Each scene shows the same named points in several views. A view is turned or mirrored, and shifted as a whole, has a little noise and may leave points out.
In the rows, 128 means zero.

Scene 1
View 1
z902: [127 113 136 180 102 120  91 112 130  85  73  73 187 154 149  69 110 102
  83  73 130 156 167 205 118 187 171 155 140 115  96 155  76  93 149 157
 113 108 164  70 168 126 135 201 109]
z769: [118 109 127 150 138 122 110 134 154 154 152  85 104 187  95 109 117  90
 147 148  84 114 178 143 129 106 172 148  83  86  85 136 115 133 144 121
 148 148 140  68 143 136 157 157 100]
z988: [103 126 144 227 139 123 121  93 103 108  78  52 120 108 102  30 123  67
 107  99 176 207 218 169 110 158 178 165 139 100  89 159  86  93 146 142
 138 186 182 153 164 159 162 210  92]
z786: [ 89 131 147  97 127  98 127  97 137 175 157 101 166  78  83  67 125 113
 120 157 136 197 129 137 102 200 129 152  83 153 105 134 143 144 140  57
 134 182 114 107 172 158 200 128  98]
z475: [ 45  86  80  80 147 126 149 117 170 134 158  81 114 171  71  95  74  53
 182 150  78 129 168 111  91 113 163 173  89 130  59 161  94 118 184  99
 131 226  79 100 127 155 126 139  88]
z783: [162 112 170 190 119 125  95 117 106 195 142 102 140 130 121 116 162 125
 118 141 106 148 155 158 176 136 173 166 102  86 121 116 143 149  90 103
 173 132 188  79 152 137 179 146 113]
z259: [ 66  93 144  69 143  90 153  92 141 197 158 102 219  92  67  60 110  91
 111 156 109 211 106 158 115 206 134 152  98 163 110 147 157 128 127  41
 154 173  81  78 148 147 162 128  93]
z319: [ 92  93 106  64 109 124 144  91 129 165 155 101 165  83  91  99 121  97
 154 131  99 158 125 149 101 176 151 211  99 173 100 152 128 130 146  80
 134 231  90 118 159 169 163 106  87]
z39: [196 137 172 196  98 127  82 122  98 182 154 115  99 123 142 103 190 152
 114 134 118 112 184 179 147 145 154 181  77  77 120 107 132 176 119 135
 149 101 207  87 189 147 217 155 121]
z283: [ 83 128 146 137 131  93  92 125 175 104 108  82 194 179 117  71  78 102
  90 126 121 173 141 152 117 189 146  95 105 116  87 144  99 107 153  99
 114  94 134  36 152 109 142 185 116]
z687: [ 43  95 173 126 160 101 148 100 122 199 173 138 197 132 108  37  97 102
 115 184 122 204 153  82 161 174 116 128  98  89  85 110 120 172 136  18
 152 101 153  78 113 123 145 169 155]
z92: [ 37  87 111  76 136 122 157  92 137 158 158 112 168 110  91  75  82  81
 163 155 109 177 144  85 118 162 138 180 102 143  73 142  99 141 162  51
 132 212 107 119 126 154 134 132 116]
z170: [106  85 118 214 140 142 117 112 119 118  85  49 118 168 103  96 106  52
 146  99 112 155 201 156 146 100 212 178 145  87  82 162  83  84 128 153
 158 203 167 116 126 144 114 186  88]
z713: [133 112 149 133 128 117  93 136 155 190 170 109 137 174 106 146 125 124
 147 170  68 120 130 121 168 118 163 138  75  94 102 113 143 155 108  81
 165 133 149  41 136 121 168 121 116]
z239: [133 115 157 164 120 123  95 132 130 167 160 124 129 176 143 105 130 132
 128 154  95 112 170 123 159 132 146 147  82  68  93 107 111 173 137 100
 142  85 185  54 145 121 164 162 143]
z413: [135 106 117 123 106 127  96 123 150 143 129  83 147 150 112 140 121 109
 146 122  80 121 131 161 134 137 180 173 102 133 101 145 120 114 124 121
 143 181 128  69 154 140 152 126  92]
z502: [147 113 153 150  88 130 112  92  88 157 127 113 169  73 144  82 159 135
 111 105 135 164 151 173 136 196 149 209 115 131 118 129 113 148 125 109
 134 153 175 116 178 158 180 147 117]
z306: [181  95 110 119  63 143  93 129 118 123 139 120 136 166 177 117 154 139
 125  80  69  49 170 216 111 154 154 225  97 110 102 136  83 152 168 180
 105  95 153  54 186 140 153 157 120]
z436: [110  60 135 105 137 114 148 111 119 206 170 113 181 157  97  77 138  87
 117 136  64 131 155 193 132 151 150 186 102 104 104 142 136 147 137 102
 163 114 108  51 138 136 135 156 107]
z592: [137 108 129 173 120 127 127 100 103 150 121  73 110 109  99  61 156  85
 120 104 128 150 198 203  96 152 169 205 112 114 104 155 114 120 146 151
 142 183 147 129 178 170 178 172  80]
z292: [ 24 112 147 143 177 109 144 101 147 170 151  90 146 133  66  64  72  68
 152 189 135 217 160  51 147 139 150 114 100 102  71 131 116 132 137  30
 159 197 141 117 108 139 147 157 117]
z828: [215 163 190 255 129 109  48 142 136 176 118  56  86 163 100 135 180 127
 100 140 120 139 172 196 162 114 200 113  83  66 131 122 166 122  73 150
 182 117 205  58 181 131 221 161  82]
View 2
z592: [ 68  65 106  98 124 100 122 140 163 170 125 132 135 111  63 190 118 159
  90 148 150  70 153 117  83 105 118 148 142  57 145 130 124 142 111  76
 160 130 150 123  99 146  66 122 142]
z828: [ 61 102  95 146  78 144  89 178 210 144 146 116 146 100 101 201 123 144
  72 112 137  96 171 175  48  72  93  88  27  66  64  54 112 163  37 100
  59  92 230 157 139  68  72 129 187]
z687: [133 180 145 117  87 106 121 215 116 134 123 127 177 136 114 147 157  83
  97 125 114 144 108 142 228  57  69 158  83  94 191 126 106 197 100 138
 222 109  81 152 209 118  93 183  92]
z413: [100  95 130 121 118 143  92 116 158 140 133 109 119 173 124 160 115 128
 104 131 165  83 151 138 102 136 130 136 161  89 145 119 118 205  37 127
 120 119 130 116 167 124  53 141 148]
z902: [ 64  63 107 101 129 126  88  93 183 161 131  87 166 168  48 226  94 154
  64  85 127 130 101 166  92 157  62 158  96  62 151 106 105 158  86 157
 179 143 137  79 141 159  84 132 135]
z306: [112  90 130 106 149 160  25  99 203 165 105 113 127 125 126 184  94 152
 118 114 142 143 113 138  54 176 109 112 182  90 173 137 132 176 102 170
  95 172 177 111 109 157 136  96 153]
z502: [ 51  80 100 121 141 123  98 152 170 183 134 143 136 103 117 178  99 169
  83 109 134  97 128 129 115 104 115 117 119  62 166 136 136 198 109 104
 173 160 116 162 157 162 113 180 134]
z92: [126 125 149 115 120 101 143 150 100 145 120 118 134 179 110 126 148  98
 119 155 164  81 134 102 198 101 151 185 182  88 189 160 121 200  90 107
 217 104  52 115 194 145  61 162 105]
z988: [ 40  62  94 100 119  78 153 137 144 162 140  96 177 129  15 226 109 155
  65 134 151  86 124 114 100  93 115 176  72  38 114 108  95 122 123  68
 220 103 125  92 113 151  66 132 138]
z786: [ 87  91 115 146 113 109 148 179 159 191 112 146 114 152 100 128 161 126
  94 119 120  61 155 149 187  81 119 167 146  67 178 142 162 195  92 102
 182 112  87 156 203 129  70 179 118]
z292: [120 154 143 125  86  88 164 185  91 122 133  94 166 179  83 146 160  78
 101 153 160  95 131 113 210  61 134 189  95  81 141 119  94 180  75  97
 224  61  70 113 209 107  49 161 110]
z783: [ 83 129 117 121 100 138  84 181 164 136 148 132 150 100 138 178 109 140
  88 127 144 108 147 142 101  76 101  94  79  82 130  95 107 199  60 105
 122 126 162 169 157 106  86 166 151]
z170: [ 84  96 128  75 109 103 115 107 117 102 160  80 173 158  62 218  91 135
  88 163 195  93 134  97  71 120 125 158 106  73 110 100  59 150  60  85
 179  99 139  72 107 137  30 115 146]
z259: [108  97 130 117  99 113 149 172 143 166 121 160 114 172 106 125 160 117
  84 124 116  55 162 166 206  90  67 174 168  87 220 146 150 216  59 116
 199 130  70 155 207 131  22 201  95]
z319: [ 97  80 129 120 135 116 131 135 138 172 121 147  96 159 123 124 135 136
 114 148 160  43 163 112 154 117 152 160 216  81 194 165 151 208  83  93
 174 132  78 141 173 152  55 169 120]
z436: [141 126 149  75  99 131  86 161 149 127 120 152 138 131 116 159 134 116
 101 147 128 105 148 148 137 111  45 138 170 105 212 133 116 187  69 134
 156 150 138 139 131 130  42 146 111]
z39: [ 77 118 104 140 117 141  65 187 200 171 122 137 142  67 129 180 116 152
 101 116 128 127 140 139  76  82 117  84  82  70 120 104 133 171 110 111
  93 136 195 176 131 112 144 132 164]
z283: [106 103 126 129 101 129 106 129 175 154 112  83 161 206  61 182 143 105
  77  81 110 137 106 193 162 138  55 181  95  79 158 101 117 173  64 181
 176 105 116  82 200 122  74 137 120]
z713: [136 158 146 137  89 153  77 173 156 121 129 115 132 150 158 137 141  95
 117 133 152 116 150 149 134  95 118 113 119 107 138 102 113 216  32 143
  98 100 150 149 192  84  77 146 146]
View 3
z902: [150 163 117 148  27 179  94 121  44 121 135  82 109  86 117 120 103  92
 164 176 146  72 121 230 136 184 133 116 135 146 147 148 139 129  86 152
 167 203 107 150 214  92 158 117 170]
z39: [108 101 153 148 100 104 113 105  68 121 103 101 154 120  89  86 115 125
 169 140 161 158 157 174 168 179 187 144  82 223 124  69 148 160 145  82
 151 155  68 101 143  12 142 137 175]
z292: [214 131 110 222 120 113 101  79 104 119 149 133 107 176 182  90 131  95
 180 117  91 120  81  83 139  97 167 121 109 152 152 140  92 132  97 167
 200  88 215 210 173 139  46 148 175]
z687: [184  66 107 177  58  77  93 107  65 145 125 145 114 154 166 115 108  74
 202 124 117 130 119  88 194 131 177 137  95 186 177 173  85 126  77 143
 192  89 199 232 154  95  48 127 195]
z988: [201 159 118 188 110 165 133 138 103 102 117  96 118 156 149  53 108 102
 119 198 117  91 108 196 147 190 135  84 153 161 122  89 173 107  96 180
 176 189 137 136 215 120 134 162 153]
z239: [121 107 130 145  60 110  77  87  46 122 132 120 120  88 110  98 115 127
 192 103 146 139 122 143 151 144 193 151  90 199 156 110 107 166 135 115
 152 112 109 165 147  49  92 120 192]
z786: [189 105 125 218 125 119 133  74  86 158 142 111 160 203 152 150 132  58
 185 135 106 114 129 119 162 111 129 119  85 156 132 171 114 109  98  78
 191 153 156 167 158  83 127 137 151]
z259: [192 100 108 228  85 121 110  69 103 181 117 108 127 216 160 185 151  19
 217 132 111  93 133 112 156 119 113 143  81 146 150 208  93 122  70  81
 216 141 180 195 167 107 109 111 146]
z783: [119 124 144 182  93  97  98  95  95 119  94  90 123 134 116 104 132 101
 201 138 162 149 150 165 149 166 186 166  75 204 135  89 119 186 110 111
 193 133 126 117 164  52 118 124 179]
z283: [171 144 106 177  32 162  89  91   7 131 168  93 106  96 148 125  97  95
 209 126 129  83 110 177 143 138 154 113 113 109 160 202 112 130  95 139
 190 163 140 188 175  98 113  99 185]
z475: [193 158  95 196 104 197  72  31 123 153 149 132  99 156 127 138 178  83
 154  77  73  66  49 101  74  86 111 129 124 145 145 129 102 130 151 113
 135 112 131 209 180 150  84 133 125]
z306: [ 90 125 132 104  26 174  69  80  61 153 114 110 136  73  52 163 140  95
 156 125 147  89 126 200 118 163 129 159 105 208 146 107 127 147 146  69
  97 178  30 143 179  39 174 115 150]
z413: [130 168 135 189  86 159  82  49 103 136 132  92 121 125 106 156 162  85
 188 117 134 100 108 168  91 119 138 163  88 162 134 121 102 171 122  97
 168 147 115 140 185  90 139 117 150]
z92: [192 121 114 194  99 137  94  61 124 153 144 150 134 176 146 165 157  56
 156 122  81  91  80  88 124  81 118 137 108 175 153 152  78 111  94 120
 156 109 183 223 193 131  94 152 145]
z769: [149 144 113 180  88 162  77  61  82 130 127 102  98 121 114  94 147 119
 185  89 125 108  97 142 107 139 163 141 105 160 142 103 124 168 160 112
 156 122 100 156 153  91  90 115 159]
z592: [168 138 121 181 110 168 120 102 120 139  94  96 128 173 113  99 143  83
 138 162 123  95 124 177 134 182 120 118 123 182 121  85 164 126 127 107
 156 181  91 125 187  90 147 145 131]
z319: [171 131 129 206 115 149 108  48 142 170 124 123 154 199 124 198 177  34
 161 134  97  89 107 120 113  92  94 150  90 177 130 149  94 119 101  71
 160 148 143 176 192 106 147 144 122]
z436: [148  94  97 169  38 146  71  79 106 178  69 109  89 160 111 148 162  50
 205 112 136  90 129 137 140 176 132 166  96 184 163 142 117 157 114  88
 169 130 113 186 161  95  91  98 148]
z828: [114 161 147 206 124 121 114  94  61  90 108  40 114 122 116  42 117 150
 223 129 185 161 160 209 136 195 214 142  73 159 110  70 164 212 150 105
 218 165  79  49 134  32 126 106 183]
z713: [119 130 134 186  87 112  73  48  76 129 131 102 115 117 115 129 149 109
 226  80 144 141 118 127 118 112 188 176  62 177 149 120  87 196 137  92
 183 101 129 151 141  62  89 105 178]
z502: [137 114 146 165  86 108 121 110 102 138 109 112 164 154 112 153 124  64
 154 185 141 121 149 174 164 156 136 143  95 212 132 117 121 126  79 100
 166 175 126 137 198  56 170 151 160]
View 4
z786: [ 85  72 147 114 154  74 123  58 127 158 166  72 124  71 111  46 128 162
 128 128 133 117 161 138  91 147  75 154 118  96 134  77 120 111 176 130
 102 127 105 117 118 121 171 148 184]
z292: [116 114 104 125 164  82  68  39 111 164 148 148  96 119 132  45 125 210
  98 104 138 124 153  82 121 159 101 127 178 131 156 146 115 130 185  48
 103 189 125 152 128 107 156 148 222]
z170: [112 139 111 118 126  84  66 135 107 147 108 200  89 106 152 173  76 154
 143 141 162 166  81 122  79 222 130 122 138 183 185 180 220 102 124 137
  84 168 117 156 141 142 143 150 170]
z769: [103 135 101  89 121 118  90 117 121 137 150 158 146 139 112 134  87 179
 124 120 126 162  98 167  80 149 142 109 138 132 152 109 142  88 147 121
  88 169 123 162 142 134 119 122 138]
z828: [ 77 140 105 100 104 131 155 122 170 141 127  81  79 182 189 196  16 150
 134 151 119 195  71 218  28 175 127  90  90 175 163  86 144  39 225 147
  67 211  68 111  79 147 162 117  95]
z283: [100 148 153 124  74  50  73 118 103  79 122 101 118 105 102  68  90 170
 111  89 137 159  94 200  85 172 119 132  96 110  82 135 139 133 203 126
 101 164  70 185 173 124 165  94 204]
z239: [114 148 101 117  78 100 142  88 143 132 126 119 142 184 112 129 108 174
 116 133 118 145  75 206  82 126 146 109 161 150 163  79 119 112 195 128
 108 157 117 156 133 130 118  78 157]
z783: [ 90 119 102 132 111  90 161  72 153 151 126  79 120 151 156 150  76 170
 135 169 142 165  92 184  77 163 122 119 136 179 184  71 143  95 190 145
  87 160 107 119 100 135 131 113 143]
z259: [ 76  60 130 139 167  39  99  35 104 141 167  59 167  49 106  25 108 197
 115 131 169 151 166 122 116 162  80 163 104  97 119  70 118 142 159 122
  86 133 105 133 139 123 148 146 196]
z713: [ 85 146  98 102 116 112 127  67 141 121 165  82 155 150 117 117  85 217
 131 139 119 170 121 192 101 128 141 105 149 158 159  65 115  87 170  99
  89 171 128 156 135 119  93 109 136]
z687: [122 100  92 163 121  45 116  19 117 156 125 108 146 154 113  34 134 202
  77 115 157 129 115 131 123 136 111 140 173 127 148  90  85 176 220  89
 112 165 113 152 131 117 147  91 231]
z436: [ 94  82  88 137 129  56 109  77 104 142 139 122 212 111 101 104  89 180
 111 146 178 178  94 155  99 156 132 144 116 121 147  64 141 143 136 165
  79 135 119 149 149 149 106 109 156]
z413: [ 79 136 135  95 118  95 103 106 124 112 156 100 140  82 112 130  89 179
 161 149 133 163 124 180  90 167 126 127 121 153 154  97 176  82 122 140
  88 133 123 155 152 127 109 139 143]
z902: [103 140 163 134  59  38  98 150 109  99  88 127 102  93 121 132  90 120
 143 128 158 154  58 202  62 205 117 143  92 145 121 145 199 130 174 189
 101 130  74 164 162 143 171  99 194]
z306: [100 136 144  95  51  88 149 157 132 111 124 128 183 116  72 172 116 116
 163 159 129 144  53 249  60 141 152 134 117 138 158  66 184 103 117 226
 107  78 125 159 166 152 100  81 128]
z502: [ 95  91 150 136 103  56 168  82 146 156 117  77 113  94 130 122 126 123
 155 174 149 118 104 177  74 171  93 156 128 155 179  78 168 118 168 190
 108  95 109 108 112 137 160 120 178]
z319: [ 80  75 151 101 165  74 106  70 114 152 178  99 153  29  90  71 138 166
 160 152 144 121 171 126 106 157  87 160 126 114 159  81 164 104  97 147
  97  90 141 127 143 124 127 170 170]
z475: [106 116 119  73 163 111  35 110  88 142 178 199 159  68  73  84 129 191
 131 103 128 131 150 106 113 149 125 129 152  99 147 138 160 102  83  97
  95 140 155 176 175 123 110 164 168]
z592: [ 98  76 132 105 135  87 119 131 126 177 126 159 115  93 132 150  97 108
 141 149 151 135  91 141  49 186 100 144 105 126 169 111 186  97 138 195
  87 124 107 112 112 157 172 145 149]

In a view up to two points have been moved. Name them for each view, in the order of its rows, or write none.
view 1 => z436
view 2 => z292, z319
view 3 => z39, z786
view 4 => z283
